Each scene shows the same named points in several views. A view is turned or mirrored, shifted and resized as a whole, has a little noise and may leave points out.

Scene 1
View 1
Z715: [ 0.07  0.47 -0.55  0.42  0.54  1.23  0.49  0.50  0.38  0.09  0.89 -0.37
 -0.53  0.70 -0.54  0.68  0.72  0.13  0.81  0.09]
Z100: [-0.13 -1.11  0.88  2.06 -0.61  0.21 -0.64 -1.76  0.71  0.02  1.03  1.38
 -1.79  0.94  0.16 -0.36 -0.09  0.97  2.29  1.15]
Z402: [-0.11 -0.07 -0.03  1.02 -0.07  0.65 -0.41 -0.08  0.68  0.27  1.28  0.34
 -1.08  0.10 -0.40  0.45  0.41  0.68  1.49  0.47]
Z540: [-0.12 -0.51 -0.66  0.89  0.18  0.27 -2.18  0.03 -0.29  1.57 -0.74  0.83
 -1.07 -0.08 -0.10  0.61  0.53  0.36  0.81  0.81]
Z416: [-0.14 -1.08  0.14  1.57 -0.20  0.12 -1.69 -1.13  0.01  0.97 -0.36  1.34
 -1.54  0.63  0.22  0.04  0.18  0.60  1.55  1.14]
Z61: [ 0.08 -0.22 -1.01  0.36  0.93  0.92 -0.86  0.24 -0.74  1.19 -1.49  0.19
 -0.61  1.21 -0.04  0.68  0.79 -0.32  0.16  0.55]
Z639: [-0.15 -1.36 -0.06  1.58 -0.16 -0.17 -2.64 -1.14 -0.42  1.63 -1.29  1.69
 -1.63  0.52  0.36  0.10  0.20  0.54  1.31  1.39]
Z453: [ 0.02 -0.07 -0.74  0.54  0.49  0.79 -0.96  0.32 -0.16  1.05 -0.34  0.26
 -0.73  0.42 -0.26  0.70  0.67  0.12  0.64  0.48]
Z767: [-0.14  0.42 -0.35  0.77 -0.23  0.69 -0.74  0.70  0.98  0.44  2.03  0.02
 -0.84 -0.98 -0.75  0.85  0.51  0.86  1.45  0.15]
Z593: [-0.01 -0.29 -0.02  1.11  0.09  0.72 -0.22 -0.46  0.36  0.28  0.65  0.45
 -1.12  0.82 -0.19  0.29  0.37  0.42  1.37  0.59]
Z291: [ 0.08  0.34 -0.90  0.26  0.77  1.15 -0.10  0.72 -0.07  0.64  0.03 -0.30
 -0.46  0.62 -0.45  0.83  0.80 -0.04  0.42  0.14]
Z549: [-0.06 -0.12  0.04  1.11 -0.11  0.70 -0.37 -0.17  0.66  0.20  1.30  0.39
 -1.09  0.19 -0.38  0.41  0.38  0.66  1.53  0.50]
Z970: [-0.12 -0.49  0.24  1.42 -0.38  0.34 -1.00 -0.59  0.70  0.40  1.14  0.82
 -1.37  0.01 -0.20  0.23  0.21  0.87  1.85  0.75]
Z588: [ 0.00 -0.55  0.02  1.27  0.06  0.57 -0.57 -0.75  0.23  0.43  0.24  0.75
 -1.24  0.86 -0.06  0.17  0.29  0.44  1.39  0.79]
Z166: [ 0.12  0.98 -0.11  0.46  0.39  1.70  2.19  0.59  1.30 -1.08  2.80 -0.97
 -0.44  0.77 -0.92  0.59  0.61  0.37  1.33 -0.32]
Z504: [-0.15 -0.37 -0.59  0.88 -0.01  0.26 -2.18  0.25 -0.01  1.49 -0.11  0.77
 -1.08 -0.55 -0.26  0.73  0.51  0.58  1.03  0.68]
Z330: [-0.01  0.30 -0.15  0.79  0.14  1.03  0.45  0.22  0.79 -0.14  1.62 -0.17
 -0.78  0.34 -0.59  0.50  0.53  0.51  1.35  0.17]
Z25: [-0.12 -0.42 -0.10  1.19 -0.17  0.31 -1.42 -0.27  0.35  0.84  0.57  0.82
 -1.23 -0.10 -0.20  0.40  0.35  0.70  1.46  0.73]
Z370: [ 0.09  1.34 -0.66 -0.01  0.64  1.77  1.79  1.36  1.07 -0.64  2.54 -1.30
 -0.14  0.21 -1.13  1.01  0.87  0.21  0.85 -0.57]
Z26: [ 0.06  0.94 -1.15 -0.11  0.85  1.39  0.22  1.44  0.22  0.53  0.68 -0.77
 -0.17  0.11 -0.82  1.16  0.96 -0.01  0.33 -0.23]
View 2
Z370: [ 1.03 -1.00 -2.70 -0.98  2.31  2.38  0.67 -1.14 -1.14  1.19 -2.95  1.28
 -2.65 -1.49 -0.57  1.29  1.01  1.27 -0.93  0.41]
Z100: [-0.25 -0.89  2.09 -0.09 -0.41  1.54 -4.03 -0.72 -0.78  0.41 -0.56 -0.84
 -2.42  1.29  0.59  0.15  0.79  0.73 -1.06  2.44]
Z25: [-0.26 -0.05  0.57 -0.73  0.51  1.08 -2.13 -0.10 -0.47  0.88 -0.35 -0.59
 -1.31  0.68 -0.07 -1.11  1.54  0.52 -0.35  1.77]
Z416: [-0.22 -0.11  1.57 -0.85  0.11  0.80 -3.21  0.49 -0.61  0.41  0.35 -1.58
 -1.38  1.18  0.47 -1.01  1.09  0.42  0.20  2.16]
Z504: [-0.32  0.52  0.21 -1.14  0.75  0.63 -1.51  0.52 -0.25  0.92  0.21 -0.89
 -0.56  0.63 -0.33 -2.00  1.93  0.31  0.26  1.50]
Z540: [-0.11  0.52  0.31 -1.44  0.83  0.50 -1.69  1.00 -0.40  0.72  0.55 -1.42
 -0.62  0.68 -0.09 -1.81  1.61  0.26  0.81  1.56]
Z639: [-0.37  0.39  1.93 -1.17  0.02  0.34 -3.32  1.13 -0.48  0.37  1.18 -2.30
 -0.78  1.50  0.48 -1.83  1.30  0.14  0.81  2.26]
Z330: [ 0.48 -0.81 -0.64 -0.74  1.20  1.82 -1.36 -0.66 -0.96  0.81 -1.67  0.10
 -2.36 -0.21 -0.04  0.56  0.92  0.96 -0.71  1.32]
Z402: [ 0.09 -0.46 -0.06 -0.60  0.76  1.52 -1.75 -0.57 -0.65  0.90 -1.16 -0.06
 -1.88  0.23 -0.14 -0.28  1.32  0.80 -0.73  1.55]
Z767: [-0.24 -0.16 -0.86 -0.44  0.99  1.61 -0.88 -1.03 -0.34  1.47 -1.45  0.86
 -1.37  0.00 -0.77 -0.95  2.04  0.76 -1.25  1.21]
Z166: [ 1.00 -1.48 -1.90 -0.62  1.83  2.62 -0.39 -1.51 -1.34  0.92 -3.11  1.17
 -3.26 -1.15 -0.15  1.95  0.60  1.38 -1.36  0.86]
Z593: [ 0.40 -0.53  0.04 -0.91  0.90  1.49 -1.89 -0.13 -0.94  0.59 -0.91 -0.66
 -2.08  0.12  0.22  0.17  0.87  0.76 -0.14  1.55]
Z453: [ 0.41  0.12 -0.53 -1.59  1.38  0.96 -1.03  0.85 -0.79  0.62 -0.26 -1.15
 -1.28  0.00  0.00 -0.77  1.17  0.52  0.82  1.22]
Z291: [ 0.76 -0.15 -1.34 -1.72  1.89  1.27 -0.35  0.65 -1.01  0.70 -0.90 -0.78
 -1.68 -0.60 -0.02 -0.11  0.91  0.67  0.77  0.91]
Z549: [ 0.06 -0.54  0.07 -0.59  0.73  1.56 -1.87 -0.59 -0.73  0.87 -1.13 -0.11
 -1.94  0.30 -0.09 -0.18  1.25  0.77 -0.80  1.59]
Z970: [-0.27 -0.38  0.82 -0.35  0.24  1.38 -2.55 -0.62 -0.52  0.81 -0.72 -0.28
 -1.71  0.81 -0.05 -0.63  1.38  0.70 -0.93  1.90]
Z61: [ 0.82  0.17 -0.58 -2.19  1.68  0.67 -0.90  1.71 -1.09  0.26  0.18 -2.07
 -1.34 -0.17  0.41 -0.53  0.69  0.38  1.86  1.11]
Z588: [ 0.23 -0.48  0.67 -0.93  0.62  1.29 -2.44  0.09 -0.90  0.43 -0.49 -1.08
 -1.99  0.52  0.36 -0.08  0.84  0.70  0.01  1.78]
View 3
Z715: [-0.13  0.45  0.53 -0.87 -0.28  0.65 -1.39  1.07  0.37 -0.97 -1.10  1.83
  1.38  2.41  0.11  1.01  0.79  0.73  0.03 -0.99]
Z588: [-0.65  0.49  0.45 -1.45 -1.14  0.01 -1.73  0.15  0.74  0.55 -1.54  0.09
  1.07  0.59  0.54 -0.09  0.07  1.38  0.54 -0.60]
Z767: [ 1.15  1.44 -0.08 -0.75 -0.69  0.42 -0.90  1.17  0.99 -1.54 -1.42  0.44
  1.34  1.83  0.13 -1.24 -0.25  0.52 -0.09 -2.54]
Z416: [-1.07  0.69  0.34 -1.81 -1.10 -0.37 -1.84 -0.30  0.54  1.01 -1.30 -0.97
  1.06 -0.89  0.30 -0.88 -0.45  1.43  0.80 -0.19]
Z291: [-0.45  0.45  0.56 -1.03  0.33  0.43 -1.44  1.15 -0.15 -1.20 -0.58  1.63
  1.49  1.72 -0.38  1.00  0.63  0.45  0.00 -0.54]
Z26: [ 0.22  0.75  0.44 -0.66  0.64  0.72 -1.12  1.62 -0.15 -2.24 -0.49  2.21
  1.65  2.63 -0.56  0.97  0.77  0.00 -0.33 -1.22]
Z166: [ 1.12  0.49  0.35 -0.25 -1.59  1.29 -1.16  1.60  1.81 -1.11 -2.40  2.74
  1.15  4.87  1.15  1.10  1.11  1.21 -0.26 -2.48]
Z100: [-0.48  0.58  0.27 -1.59 -2.59 -0.14 -1.82 -0.39  1.73  1.82 -2.58 -0.87
  0.74  0.26  1.40 -1.01 -0.37  2.24  0.92 -1.03]
Z370: [ 1.30  0.70  0.31 -0.09 -0.59  1.35 -0.95  2.02  1.11 -2.15 -1.64  3.06
  1.45  4.78  0.48  1.16  1.14  0.49 -0.52 -2.50]
Z549: [ 0.19  0.88  0.20 -1.07 -1.26  0.26 -1.38  0.59  1.08 -0.16 -1.74  0.37
  1.15  1.48  0.55 -0.53 -0.03  1.15  0.31 -1.59]
Z402: [ 0.29  1.00  0.11 -1.07 -1.20  0.22 -1.29  0.64  1.02 -0.34 -1.65  0.21
  1.17  1.28  0.45 -0.75 -0.13  1.07  0.25 -1.72]
Z504: [-0.34  1.19  0.13 -1.42  0.13 -0.29 -1.31  0.52 -0.16 -0.85 -0.46 -0.53
  1.42 -0.56 -0.56 -1.16 -0.55  0.40  0.32 -0.89]
Z593: [-0.33  0.49  0.42 -1.22 -1.08  0.26 -1.57  0.53  0.78  0.09 -1.54  0.69
  1.11  1.36  0.50  0.16  0.26  1.20  0.36 -0.90]
Z639: [-1.56  0.72  0.35 -2.08 -0.54 -0.82 -1.88 -0.45 -0.12  1.04 -0.73 -1.58
  1.18 -2.15 -0.18 -1.17 -0.72  1.22  0.99  0.41]
Z453: [-0.74  0.64  0.47 -1.31  0.21  0.11 -1.48  0.68 -0.27 -0.77 -0.52  0.73
  1.43  0.54 -0.45  0.30  0.22  0.51  0.27 -0.29]
Z25: [-0.12  1.06  0.15 -1.36 -0.83 -0.12 -1.39  0.33  0.63 -0.16 -1.24 -0.41
  1.22  0.16  0.13 -1.05 -0.42  0.98  0.45 -1.16]
Z330: [ 0.46  0.73  0.29 -0.80 -1.08  0.61 -1.31  0.98  1.11 -0.69 -1.77  1.29
  1.21  2.57  0.61  0.11  0.42  1.04  0.07 -1.79]
View 4
Z166: [ 2.32 -0.59  1.22  2.22 -0.02  0.92  3.33 -0.88 -1.96  1.06 -2.02 -1.28
  2.03  2.44  1.89  0.40 -1.82  3.05 -0.65 -0.86]
Z370: [ 2.24 -0.78  2.25  1.92  0.40  0.43  2.83 -0.62 -1.08  1.41 -1.80 -2.01
  1.49  3.32  2.79  0.57 -2.07  3.40  0.06 -0.54]
Z26: [ 1.56 -1.09  2.94  1.09  0.24 -0.98  1.21 -0.03  1.11 -0.05 -0.63 -3.08
  0.61  3.41  2.13  0.70 -1.35  2.07  0.10  0.31]
Z767: [ 1.63 -0.96  0.88 -0.41  0.82 -1.00  1.12 -0.14  0.46  0.57 -2.66 -3.00
 -0.02  0.37  1.83  0.88 -1.24  1.38 -0.45 -1.34]
Z61: [ 0.81 -1.15  2.49  1.04 -0.68 -1.82  0.10  0.25  2.40 -2.63  0.87 -3.16
  0.55  2.51 -0.31  0.56 -0.16 -0.06 -0.92  1.24]
Z416: [ 0.82 -0.87 -0.20 -0.28 -0.62 -1.79  0.02  0.02  1.54 -2.65 -1.03 -2.59
  0.23 -1.12 -1.53  0.57  0.23 -1.28 -2.02 -0.40]
Z593: [ 1.38 -0.87  0.65  0.79 -0.40 -0.72  1.23 -0.28  0.37 -1.30 -1.14 -2.15
  0.94  0.69 -0.14  0.52 -0.57  0.47 -1.41 -0.33]
Z715: [ 1.55 -0.91  1.87  1.42 -0.27 -0.54  1.53 -0.27  0.43 -0.69 -0.67 -2.35
  1.09  2.45  0.95  0.51 -1.04  1.50 -0.70  0.14]
Z100: [ 1.28 -0.58 -1.50  0.27 -0.80 -0.59  1.20 -0.52 -0.37 -2.07 -2.02 -1.51
  0.99 -2.08 -1.80  0.46 -0.02 -0.86 -2.63 -1.32]
Z402: [ 1.49 -0.83  0.39  0.30  0.04 -0.76  1.20 -0.26  0.28 -0.61 -1.89 -2.37
  0.59  0.18  0.45  0.66 -0.77  0.70 -1.22 -0.90]
Z588: [ 1.22 -0.81  0.28  0.55 -0.58 -1.05  0.85 -0.18  0.66 -1.88 -1.02 -2.19
  0.83  0.02 -0.78  0.55 -0.24 -0.20 -1.70 -0.34]
Z330: [ 1.73 -0.81  0.89  1.00 -0.05 -0.31  1.77 -0.46 -0.31 -0.13 -1.78 -2.08
  1.03  1.13  1.01  0.58 -1.14  1.48 -0.96 -0.75]
Z25: [ 1.17 -0.93  0.25 -0.60  0.13 -1.55  0.36  0.02  1.23 -1.19 -1.87 -2.97
 -0.09 -0.61  0.04  0.78 -0.39 -0.19 -1.31 -0.90]
Z540: [ 0.78 -1.17  1.30 -0.61 -0.04 -2.36 -0.53  0.34  2.67 -2.15 -0.62 -3.62
 -0.44  0.38 -0.21  0.79 -0.07 -0.75 -1.06  0.08]
Z549: [ 1.48 -0.81  0.34  0.37 -0.10 -0.76  1.25 -0.32  0.17 -0.65 -1.85 -2.31
  0.62  0.08  0.32  0.64 -0.76  0.64 -1.28 -0.91]
Z504: [ 0.93 -1.18  1.13 -0.93  0.22 -2.27 -0.35  0.32  2.38 -1.46 -1.21 -3.68
 -0.58  0.06  0.31  0.89 -0.30 -0.39 -0.88 -0.37]
Z453: [ 1.05 -1.08  1.85  0.45 -0.23 -1.63  0.32  0.11  1.85 -1.64 -0.37 -3.18
  0.30  1.62  0.30  0.70 -0.48  0.25 -0.87  0.35]
Z970: [ 1.31 -0.80 -0.29 -0.22 -0.05 -1.06  0.87 -0.27  0.41 -1.07 -2.15 -2.39
  0.37 -0.94 -0.19  0.70 -0.47 -0.02 -1.60 -1.14]
View 5
Z402: [-0.17  0.59 -0.28  2.30 -1.35  0.57  0.53 -0.33 -0.62 -1.59 -0.08  0.63
  0.71  0.70  1.14 -0.40 -0.61 -0.37  0.54  0.66]
Z453: [-0.22  1.55  1.17  1.23 -0.44  0.56  1.48 -0.59  0.11 -0.74 -0.76  0.50
  1.00  0.07  0.57 -1.90 -0.11 -0.57  0.86  1.17]
Z25: [-0.32  0.90 -0.06  2.26 -1.21  0.72  1.49  0.27 -1.05 -1.49 -0.27  0.51
  0.68  0.73  0.51 -1.13 -0.37 -1.36 -0.01  1.08]
Z588: [-0.26  0.40  0.29  2.18 -0.37  1.37  0.72  0.11 -1.19 -0.95 -0.55  0.34
  0.39  0.60  0.08 -0.91 -0.30 -0.36 -0.01  0.86]
Z540: [-0.32  1.73  0.92  1.46 -0.67  0.66  2.58  0.28 -0.58 -1.00 -0.81  0.48
  0.81  0.33 -0.03 -2.38  0.04 -1.87  0.02  1.55]
Z593: [-0.16  0.53  0.28  2.13 -0.59  1.02  0.37 -0.46 -0.67 -1.07 -0.37  0.41
  0.64  0.50  0.65 -0.66 -0.41  0.11  0.53  0.70]
Z639: [-0.49  0.99  0.73  2.03 -0.03  1.77  2.85  1.36 -2.08 -0.74 -1.03  0.17
  0.18  0.63 -1.22 -2.43  0.25 -2.42 -1.18  1.83]
Z970: [-0.28  0.37 -0.57  2.67 -1.37  0.95  0.87  0.35 -1.43 -1.75 -0.08  0.52
  0.46  0.96  0.62 -0.47 -0.55 -1.01 -0.20  0.85]
Z549: [-0.23  0.51 -0.31  2.39 -1.28  0.70  0.37 -0.30 -0.76 -1.56 -0.10  0.57
  0.66  0.72  1.05 -0.33 -0.60 -0.27  0.43  0.63]
Z291: [-0.09  1.54  1.31  1.04 -0.45  0.34  0.71 -1.33  0.77 -0.67 -0.69  0.62
  1.26 -0.09  1.15 -1.53 -0.25  0.42  1.55  0.84]
Z26: [ 0.01  1.85  1.17  0.93 -1.11 -0.44  0.48 -1.95  1.59 -1.01 -0.32  0.78
  1.64 -0.19  2.06 -1.32 -0.49  0.65  2.31  0.59]
Z61: [-0.18  1.68  2.12  0.65  0.57  1.02  1.64 -0.78  0.28  0.04 -1.25  0.27
  1.02 -0.30 -0.12 -2.58  0.29 -0.14  1.00  1.33]
Z715: [-0.04  1.02  0.85  1.47 -0.62  0.43  0.00 -1.46  0.58 -0.83 -0.44  0.59
  1.09  0.05  1.36 -0.79 -0.45  0.90  1.62  0.47]
Z166: [ 0.10  0.05 -0.34  2.23 -1.42  0.10 -2.06 -2.19  0.72 -1.55  0.33  0.77
  1.14  0.45  2.66  1.14 -1.15  2.38  2.18 -0.48]
Z370: [ 0.16  0.93  0.09  1.66 -1.77 -0.63 -1.45 -2.59  1.57 -1.57  0.33  0.94
  1.58  0.14  3.14  0.46 -1.09  2.08  2.73 -0.30]
Z100: [-0.30 -0.64 -0.83  3.30 -0.57  2.06  0.31  0.96 -2.71 -1.43 -0.30  0.26
 -0.19  1.22 -0.32  0.09 -0.45 -0.69 -1.11  0.74]
Z330: [-0.05  0.52 -0.09  2.16 -1.27  0.37 -0.32 -1.05 -0.08 -1.48  0.02  0.67
  0.92  0.56  1.61 -0.03 -0.72  0.63  1.14  0.31]
Z416: [-0.42  0.52  0.29  2.33 -0.28  1.68  1.79  0.98 -1.95 -0.99 -0.74  0.29
  0.20  0.81 -0.64 -1.47 -0.03 -1.54 -0.84  1.36]

Which points are out of place in each view (at most two, in the order of its rows)? Write none if all are in place.
view 1 | Z715, Z593
view 2 | Z330
view 3 | Z402
view 4 | Z25
view 5 | none

Scene 2
View 1
Z144: [-0.05  2.01  1.61 -0.30  1.04  0.06 -1.09  3.02  1.00 -0.02 -2.21  0.33
  0.32 -1.36  0.78 -1.57 -0.10  1.63 -0.11 -2.78]
Z861: [ 1.23  0.81  1.02  1.08 -0.36  2.66 -0.75  0.69  1.60 -0.35 -2.55  1.37
  1.91 -0.34  1.91  0.48  0.29  2.28 -1.24 -1.83]
Z429: [-1.16 -1.50  0.19  0.94 -0.05  1.38  0.03  1.24 -0.05  1.31 -2.22 -0.22
  0.06 -1.99  0.21  0.97  1.39  2.25 -0.68 -0.82]
Z836: [-0.67  0.01  0.70  0.36  0.28  0.56 -0.53  1.46  0.70  0.75 -2.04  0.06
  0.18 -1.69  0.41 -0.02  0.84  1.36 -0.67 -1.34]
Z184: [-1.00 -0.20  0.83  0.39  0.65  0.64 -0.32  2.59 -0.07  0.88 -2.19 -0.25
 -0.15 -1.98  0.29 -0.16  0.83  2.32 -0.12 -1.84]
Z362: [ 0.40  1.70  1.43  0.15  0.61  0.88 -1.01  2.35  1.12 -0.12 -2.37  0.71
  0.81 -1.02  1.13 -0.96  0.01  1.85 -0.42 -2.55]
Z973: [-1.75 -2.25 -1.03  0.23 -1.19 -0.49 -0.03 -2.76  1.38  1.95 -1.26 -0.61
 -0.28 -2.10 -0.73  1.78  2.38 -1.76 -2.64  1.88]
Z570: [ 1.37  2.38  1.48  0.16  0.09  1.26 -1.37  1.03  2.26 -0.69 -2.34  1.34
  1.56 -0.27  1.73 -0.84 -0.24  0.99 -1.16 -2.32]
Z91: [ 0.55 -0.92  0.00  1.47 -1.03  2.77 -0.26 -0.90  1.41  0.41 -2.35  0.98
  1.63 -0.70  1.45  1.76  1.18  1.63 -1.97 -0.36]
Z515: [-1.56  0.26  0.44 -0.63  0.46 -1.39 -0.61  1.02  0.88  1.26 -1.58 -0.60
 -0.77 -2.25 -0.56 -0.66  1.03 -0.51 -0.84 -0.70]
Z409: [ 1.43  1.38  0.58  0.43 -0.96  1.32 -1.14 -1.60  3.02 -0.41 -2.01  1.50
  1.93 -0.03  1.62  0.33  0.39 -0.48 -2.45 -0.69]
Z502: [-2.19 -2.12 -0.61  0.21 -0.47 -0.56  0.06 -0.77  0.50  1.97 -1.45 -0.85
 -0.74 -2.44 -0.87  1.18  2.12 -0.48 -1.58  0.81]
Z98: [ 0.50  0.99  1.39  0.80  0.51  2.08 -0.65  2.72  0.66 -0.09 -2.65  0.85
  1.07 -0.96  1.45 -0.33  0.18  3.17 -0.21 -2.74]
View 2
Z502: [-1.18  2.73 -0.98 -1.18 -3.23  0.10  0.89 -0.72  0.51 -2.34  0.43  2.45
  0.21 -0.39  0.51  2.02 -0.69 -1.26  0.92 -0.16]
Z836: [ 0.10 -0.13  0.05 -0.18 -0.88  1.28  0.03  0.23  2.14 -1.92  1.86 -1.47
  0.42 -0.74  0.63  0.17 -1.95  1.08  0.75  0.83]
Z91: [ 0.23 -2.19 -1.59 -3.23 -2.09  1.11 -0.01  0.60  1.12 -3.29  0.35 -0.30
  2.78 -2.87  1.80 -1.43 -0.38  1.76  1.64 -0.53]
Z98: [ 0.97 -2.31  0.31 -0.30  0.71  2.21 -0.90  1.18  2.96 -1.94  2.71 -3.76
  0.60 -1.48  0.86 -1.97 -2.76  2.75  0.50  1.14]
Z861: [ 1.00 -3.56 -0.39 -1.74 -0.68  1.63 -0.18  0.86  2.51 -2.50  1.37 -3.07
  2.61 -2.54  1.57 -1.69 -1.44  3.20  1.61  0.52]
Z409: [ 0.75 -3.86 -0.27 -1.59 -2.68 -0.18  1.81 -0.46  2.32 -2.22 -0.21 -2.04
  4.52 -2.20  1.92  1.29 -0.10  2.99  3.50  0.69]
Z362: [ 0.96 -2.12  0.85  0.61  0.19  1.53  0.02  0.41  3.35 -1.37  2.33 -3.98
  0.87 -0.89  0.69 -0.21 -2.64  2.72  1.12  1.61]
Z184: [ 0.16  0.47  0.18  0.21 -0.05  1.82 -0.60  0.56  2.32 -1.79  2.65 -1.78
 -0.76 -0.48  0.24 -0.55 -2.72  0.94 -0.12  0.97]
Z570: [ 1.24 -3.93  0.82  0.07 -0.59  0.97  0.82  0.24  3.39 -1.56  1.44 -4.30
  2.78 -1.44  1.28  0.32 -1.86  3.57  2.45  1.62]
Z144: [ 0.97 -1.73  1.60  1.71  0.48  1.43  0.32  0.21  3.76 -0.84  2.73 -4.61
  0.37 -0.26  0.30  0.58 -3.14  2.71  1.07  2.18]
Z973: [-1.42  2.16 -1.47 -2.19 -4.67 -0.79  1.91 -1.34 -0.05 -2.58 -0.92  3.53
  1.90 -0.85  0.96  3.11  0.55 -1.27  1.99 -0.57]
Z429: [-0.27  0.91 -0.87 -1.39 -1.04  1.69 -0.78  0.66  1.34 -2.61  1.84 -0.07
 -0.33 -1.25  0.60 -1.08 -1.82  0.35 -0.11  0.05]
Z515: [-0.41  1.58  0.66  1.09 -1.76  0.24  1.23 -0.87  2.19 -1.13  1.51 -0.58
 -0.02  0.46  0.09  2.76 -1.99  0.14  1.16  1.32]
View 3
Z515: [-0.26 -0.48  0.45  0.22  1.43  0.63 -0.46  0.89  0.84  1.64  0.55 -0.67
  0.13  0.98 -0.77 -0.54 -0.37  1.14  0.17 -0.50]
Z184: [ 0.54 -0.07 -0.10  0.94  0.37  0.35 -0.47  0.71 -0.05  1.77 -1.22  0.34
  0.58  1.67 -0.20 -1.20  0.62  1.33  0.17 -1.38]
Z502: [-1.12 -0.70  0.82 -0.57  0.45  0.88 -0.29  0.02  0.17  0.05 -0.12 -0.80
 -0.88  0.03 -0.22 -0.26 -1.00 -0.28 -0.08 -0.17]
Z144: [ 1.43  0.15 -0.21  1.28  1.29  0.45 -0.81  0.84  0.90  2.66 -0.25  0.22
  1.49  1.82 -1.13 -1.21  1.59  2.41  0.55 -1.62]
Z973: [-1.42 -0.83  1.32 -1.38  0.40  1.37 -0.28 -0.91  0.43 -0.96  0.46 -1.27
 -1.22 -1.17 -0.66  0.19 -1.03 -0.83 -0.08  0.23]
Z98: [ 1.82  0.38 -0.38  1.24  0.16  0.50 -0.69 -0.02  0.11  1.75 -1.53  0.80
  1.54  1.57 -0.84 -1.37  2.32  1.98  0.49 -2.03]
Z362: [ 1.64  0.25 -0.18  1.04  0.89  0.61 -0.79  0.24  0.73  2.03 -0.56  0.37
  1.46  1.39 -1.23 -1.09  1.96  2.14  0.50 -1.67]
Z861: [ 2.01  0.43 -0.06  0.54 -0.04  1.02 -0.79 -1.23  0.41  0.62 -1.26  0.58
  1.38  0.35 -1.45 -0.96  2.91  1.52  0.58 -1.90]
Z429: [ 0.16 -0.17  0.06  0.55 -0.24  0.53 -0.35  0.18 -0.42  0.87 -1.65  0.29
  0.08  1.19  0.09 -1.06  0.33  0.55  0.01 -1.22]
Z409: [ 1.64  0.23  0.63 -0.42  0.83  1.57 -0.94 -1.82  1.41  0.05  0.49 -0.34
  1.10 -0.95 -2.39 -0.21  2.60  1.30  0.74 -1.18]
View 4
Z515: [-0.14  0.56  0.65 -0.68 -1.15  1.70  0.06  1.74  0.83  0.04  1.52 -1.28
 -0.18 -0.98  1.50  1.12 -1.86  0.47  0.70  0.11]
Z409: [-0.32 -1.72 -3.80 -1.42  0.12  2.38  2.50 -2.14  1.79  0.24  2.25 -0.41
 -1.59 -2.24 -0.48  1.87 -1.26 -0.02  2.27  0.32]
Z144: [-1.36  0.75 -1.71 -1.77  1.10  0.68 -1.12  0.99  0.01  0.77  0.24 -1.05
  0.27 -2.65  2.68  0.78 -0.59  0.33  3.06  1.30]
Z861: [-1.45 -1.25 -3.83 -1.62  1.87 -0.04  0.53 -1.77  1.06 -0.77  0.49  0.30
 -1.54 -2.39  0.52  1.26 -0.29 -0.51  2.04  0.66]
Z973: [ 0.95 -1.18  0.93  0.51 -2.62  2.18  2.38  0.09  2.36 -1.64  2.95 -0.52
 -1.88  0.47 -1.12  2.04 -2.74  0.00 -2.04 -1.52]
Z91: [-0.77 -1.87 -2.84 -0.81  0.89  0.04  1.38 -1.98  1.75 -1.89  1.11  0.67
 -2.28 -1.31 -0.58  1.55 -0.83 -0.77  0.09 -0.38]
Z98: [-1.86 -0.22 -2.79 -1.68  2.20 -0.70 -1.15 -0.32  0.30 -0.60 -0.42  0.06
 -0.67 -2.50  1.93  0.68 -0.07 -0.38  2.22  0.99]
Z570: [-1.24 -0.56 -3.72 -2.01  1.29  1.40  0.66 -1.06  0.70  0.80  0.88 -0.69
 -0.69 -3.00  1.25  1.25 -0.58  0.10  3.51  1.18]
Z362: [-1.43 -0.04 -2.56 -1.76  1.53  0.34 -0.53 -0.10  0.36  0.16  0.27 -0.46
 -0.46 -2.58  1.86  0.89 -0.45 -0.04  2.70  1.01]
Z502: [ 0.33 -0.37  1.35  0.30 -1.81  1.13  0.88  1.06  1.61 -1.69  1.88 -0.48
 -1.31  0.28  0.03  1.48 -2.26  0.00 -1.69 -1.07]
Z836: [-0.82 -0.10 -1.14 -1.01  0.34  0.54 -0.11  0.36  0.80 -0.54  0.72 -0.48
 -0.75 -1.56  1.26  1.08 -1.08 -0.05  1.07  0.30]

Which points are out of place in each view (at most two, in the order of its rows)? Write none if all are in place.
view 1 | none
view 2 | Z144
view 3 | Z973, Z429
view 4 | Z362, Z836
